Each scene shows the same named points in several views. A view is turned or mirrored, and shifted as a whole, has a little noise and may leave points out.
(in the rows, 128 means zero)

Scene 1
View 1
q969: [144 115 152 130  98 122 125 118 102 145 118 105 106 106 147 166 145  93
  61  81  77  86 196 193 104 108  88]
q173: [146  97  80 135 114 160 126 113 106 121 132 158 147 121 178 132 129 117
  97 124 126  97 168 183  77  92  84]
q47: [105  85 118 112  93 158  93 123  54 200 111 165 126 142 148 152 139 111
  91 111 160  98 158 193  61 162 147]
q602: [110 100 134 105 114 116 115 126  64 178 117 129 131 107 132 150 129 133
  80  95 141  86 148 195  58 149 131]
q577: [127  96 116 126 110 143 113 117  77 170 121 139 130 121 153 155 150 110
  84 106 140 104 164 183  62 125 119]
q395: [141 147 135 112 142 126 154 100  97 168 147 129 134  80 139 131 141 108
 114  82 140 147 122 203  71 118 134]
q609: [135 130 152 119 119 137 128 106  81 193 133 125 115 104 140 158 160  89
  93  78 132 137 149 198  78 140 141]
q754: [161 103 117 142 106 146 135 102 105 143 143 114 111 109 163 164 176  67
  57 100  94 120 188 178 101 118  86]
q765: [126 144 137 110 101 165 121 107 104 172 118 181 127 133 153 128  98 103
 124  83 108 111 149 228 113 132 128]
q546: [137 121  95 116 128 155 143 103 100 146 146 165 147 107 161 118 124 110
 116 107 141 129 134 200  78 119 116]
q61: [128  76 126 118 100 128 125 119  72 166 133 110 110 108 145 165 165  88
  35 106 111  94 174 181  87 169 100]
q317: [113 123 127  95 123 144 135 106  68 202 141 158 134 105 135 127 131 104
 104  96 158 141 110 213  74 177 158]
q393: [117 116 110 108 112 159 126 106  83 178 132 176 139 124 150 122 118 111
 115 105 148 121 129 212  81 153 135]
q926: [106  63  78  96 120 116 128 131  63 137 133 142 158 107 143 121 108 160
  71 133 155  62 128 187  49 159  96]
q457: [132 109 129 117 108 125 129 119  95 146 124 125 126 108 146 146 123 115
  79  94 101  85 164 198  89 124  97]
q312: [137  99 111 113 118 145 144  99  78 180 158 134 121 100 148 143 171  73
  64 106 134 145 139 189  87 178 123]
q830: [107  87 155 104  83 129 102 126  56 204 112 123 101 126 128 168 148  95
  46  91 114  83 172 199  90 192 130]
q385: [132 128 127 110 125 137 139 107  91 169 138 145 130 101 144 131 128 110
 102  91 132 125 134 206  83 137 127]
q739: [101  93 134 100 106 124 107 127  53 190 115 136 128 115 130 150 129 127
  76  99 145  86 144 201  59 170 137]
View 2
q317: [129 135 109 122 123 115 139 139 137 147 109 164 179 171 123 134 129 140
 144 136 104 146 111  90 172 117  74]
q754: [148 103 158 151  93  90 161 121 123 166 150 154 105 206 124 158 143 105
 100 133  99 203 211  69 159 153 138]
q546: [127 129  89 105 100 122 152 135 137 174 164 165 181 162 143 139 129 126
 108 143 126 162 155  90 171 150 111]
q830: [149 118 151 170 126  63 189 115 119 147 109 152 100 205 122 165 142 143
 162 121 133 160 149  91 137  94  60]
q47: [151 119 111 163 106  94 174 140 136 173 125 147 138 180 125 159  90 170
 140 116 132 176 116  86 158 108  54]
q602: [141 123 106 119 134  74 166 134 127 158 146 138 129 188 117 140 118 147
 149 133 132 176 135 102 135 108  77]
q577: [147 114 117 140 106  88 163 137 133 174 151 141 126 192 122 149 104 144
 124 126 121 196 154  88 151 132  95]
q395: [137 132 104  86 124 107 123 145 137 146 140 159 173 180 125 118 142 117
 127 152  87 178 156  97 160 147 132]
q312: [123 106 158 137 110 114 140 118 128 148 126 156 142 188 106 152 138 116
 112 141  99 155 149  60 172 130  94]
q61: [131  98 165 150 117  74 177 105 119 156 147 139  94 203 105 161 138 120
 125 132 131 169 170  74 140 117  87]
q969: [154 117 134 136 111  61 186 116 115 168 160 155  96 207 141 152 162 110
 128 136 130 198 220 102 128 140 132]
q765: [155 149  81 140  93 109 180 140 130 174 127 192 178 167 180 148 149 138
 137 128 133 163 170 114 169 142 105]
q609: [154 129 130 130 121  89 142 142 133 145 109 160 140 196 126 137 141 129
 143 135  88 186 156  91 160 130 115]
q173: [136 109  95 124  79 109 176 133 134 200 202 144 145 172 134 155  98 129
  83 134 145 196 188  82 156 161 117]
q457: [139 123 111 122 114  78 180 120 119 170 171 150 125 189 137 146 144 120
 128 138 144 179 185 103 134 133 110]
View 3
q926: [103 163 102  81 136 123 136 140 101 126 145  99 153 182  82 133 106 108
 120 144 116 170 136 115 118 136  95]
q830: [126 137 114 167 103 117  93 102 116 138 133 117 131 203 114 156 105 134
 145  51  97 117 154 159 121 118 158]
q457: [111 114 144 133 145 122 123 142  88 129 116  98 125 174 105 126  98 124
 160 111  69 113 131 147 139 135 121]
q395: [ 95 110 159 137 146 138  85 135  82 139 132  97  85 117 144 120 100  65
 141 111 105 110  88 158 134 165 111]
q312: [ 80 115 125 142 111 118  80 134  96 159 131 126  88 175 153 132 107  85
 151  80 140 135 107 154 102 137 119]
q317: [105 149 131 146 125 142  72 120 110 137 162 129 103 123 144 151 118  94
 117  83 130 131 101 139 104 166 111]
q969: [111  86 155 152 144 111 118 141  78 134  92  90 115 197 113 118  89 128
 182  90  51  90 142 166 150 120 138]
q546: [ 93 124 150 122 153 138 107 162  84 135 132 122 106 127 134 128 117 113
 141 123  99 123  98 126 115 165  78]
q385: [102 123 149 139 142 134  94 137  92 133 134 109 103 133 132 131 109 101
 141 104  98 115 106 143 123 157 107]
q739: [129 156 118 132 119 132  99 104 116 132 146 105 132 169 108 145 111 105
 113  78 108 130 143 150 121 136 127]
q602: [125 148 127 126 128 131 108 113 105 130 136  93 129 166 105 137 103  99
 120  88  99 125 139 151 132 140 121]
q609: [109 113 148 152 125 133  80 121  97 147 122 109  91 151 147 129 105  87
 142  69 104  98 114 170 126 147 125]
q754: [ 83  73 148 141 127 107 110 161  75 158  83 113  96 209 142 112  97 119
 190  88  83  99 129 162 124 119 112]
q577: [114 126 133 116 125 131 109 135  98 154 107 106 116 179 125 122 110 108
 130  80 100 109 141 154 122 136  91]
q61: [ 95 112 116 143 110 107 107 128  96 145 115 109 118 222 120 136  95 117
 166  82 104 128 143 159 120 110 141]
q47: [130 159 115 124 111 142  99 121 118 152 128 126 129 173 123 146 128 128
 101  56 114 120 149 143 103 143  90]
q173: [ 97 110 146  91 154 129 137 182  78 150  91 113 120 177 118 108 114 128
 149 124  83 110 130 128 117 143  54]
q393: [106 143 134 132 135 146  88 143 106 142 146 141 108 127 139 145 130 126
 119  89 119 125 109 123  97 166  80]
q765: [124 125 164 161 155 144  96 149  97 124 134 136 116 116 134 146 128 155
 140  87  64  88 112 129 119 167  93]
View 4
q47: [126 102 130 133 154 136 147 135 151 116 131  39 147 138 161 116  86 145
  98 122 140 113 163 142 119  57 149]
q739: [130 113 139 118 142 122 165 149 173 113 153  45 167 138 139 111  95 131
  95 128 123 121 158 160 110  90 143]
q457: [140 136 146  98 133 103 127 157 174 121 156  82 159 111 147 162 138 128
 106 155 124 140 110 149 113  96 129]
q173: [146 137 144  98 118 137 105 154 154 127 119  98 128  97 155 165 157 140
 112 144 143 131  81 127 147  45 154]
q765: [129  96 126 107 116  95 110 133 134 135 124 108 130 131 189 149 109 122
 116 152 114 140 152 111 117 105 113]
q61: [139 155 157 129 182 110 145 150 184 109 165  47 161  96 119 145 129 133
 100 154 144 125 128 151  76  66 126]
q317: [147 104 131 124 109 114 143 148 146 130 124  74 147 134 129  88  97 106
 106 145 114 104 180 102 102  96 122]
q969: [138 151 155 100 161  80  96 159 172 115 175  65 169  98 139 193 139 129
 106 172 129 141  99 147 100 102 112]
q312: [157 143 147 138 150 117 136 145 160 124 132  68 136  96 104 110 125 115
 110 161 140 102 152  99  72  59 120]
q395: [164 125 139  97  85 104 109 166 146 136 134  86 153 122 101 112 127  94
 108 163 110  98 136  93 115 106 121]
q609: [153 125 144 112 128 100 109 160 154 123 151  49 168 126 104 123 106 107
 100 156 122  99 146 110 105  97 120]
q577: [140 128 141 113 141 127 120 153 157 116 143  50 152 121 132 143 114 135
 101 138 138 112 123 136 124  63 145]
q754: [153 165 154 117 167  99  86 152 160 118 155  68 147  78 118 178 148 129
 110 176 149 125  99 113  91  59 116]
q546: [150 120 134 102  92 122 128 151 149 137 112 111 128 116 148 123 141 116
 117 151 120 122 128 105 123  78 135]
q393: [138 104 127 120 111 127 141 141 141 135 112  92 129 129 160 110 111 125
 110 138 125 118 156 113 119  75 136]
q385: [149 120 139 107 109 109 127 153 152 130 132  87 147 121 132 119 121 111
 111 155 118 115 141 112 110  96 124]
q602: [136 118 141 108 127 121 154 155 175 115 154  50 170 135 133 120 110 129
  96 132 121 121 139 156 118  94 145]
q926: [136 135 146 100 109 160 203 159 199 120 131  85 149 119 140 103 147 145
 102 118 127 134 109 178 132  59 177]
View 5
q602: [107 169 137 116 102 137 125 128 165 140 125 116 136 155 135 113 122 123
 150 141 154 133 155 135 111  79 116]
q546: [115 144  88 138 101  75  91 116 158 113 127 133 138 130 138 128 123  88
 159  92 158 123 142 137 128 115 109]
q577: [102 171 101 124 109 107 133 133 174 113 120  92 146 156 127 117 109 120
 150 122 160 119 141 131  97  85 133]
q47: [ 90 175 108 122 109 110 146 109 137 132 144  91 135 145 127  95 102 104
 157 161 156 129 169 138  95  73 157]
q754: [ 97 149  79 100 116  86 138 164 184  88  81  76 171 144 125 160 118 140
 115  88 154 136 108 113  80 109 116]
q609: [ 67 166 114 110 120  98 109 146 157 126 135 107 153 135 150 138 111 155
 154 115 131 120 152 114 108 101 118]
q765: [ 69 140 105 107 103  71 102 115 144 110 128 152 137 111 119  96 122  98
 137 115 159 136 144 115 143 135 139]
q385: [ 96 153 110 123 109  92  97 131 155 125 127 126 143 131 144 133 121 117
 154 105 143 127 148 130 121 110 105]
q926: [182 161 124 145  85 146 123 107 169 137 108 110 124 163 129 115 135  65
 157 136 180 140 148 169 103  63  99]
q173: [135 152  71 142  96  88 124 122 204  77  94 111 144 154 100 108 118  84
 136  83 191 114 110 135 115 105 128]
q393: [ 99 151  99 130 105  79 106 105 136 125 142 126 136 122 138 112 115  86
 162 126 153 131 161 138 121 105 132]
q457: [112 153 120 108 100 116 122 143 183 111  93 122 146 146 117 125 130 120
 122 111 164 140 123 124 118 107 110]
q395: [ 93 157 106 130 113  88  75 141 170 125 140 134 144 135 161 148 121 139
 169  82 131 108 150 127 129 113  88]
q61: [112 158 117  93 107 123 152 155 162 126  85  71 159 148 134 150 125 131
 124 136 151 154 133 129  70  83 116]
q739: [103 171 140 111 102 138 131 123 150 148 131 108 133 148 136 110 119 119
 152 160 151 138 165 139 103  75 128]
q830: [ 80 163 141  77 110 136 158 141 137 146 105  89 150 139 130 123 120 138
 121 174 143 163 154 122  80  84 140]
q312: [102 152  90 114 119  79 118 140 132 131 117  73 157 126 161 170 120 121
 157 115 130 140 150 135  74  94 108]
q317: [ 89 158 114 124 112  88  94 116 120 149 158 121 135 120 166 131 117 108
 178 135 130 131 180 139 112  97 113]

Which points are out of place in each view (at most two, in the order of its rows)? Write none if all are in place.
view 1 => q546
view 2 => q754
view 3 => q312, q393
view 4 => q317, q609
view 5 => q173
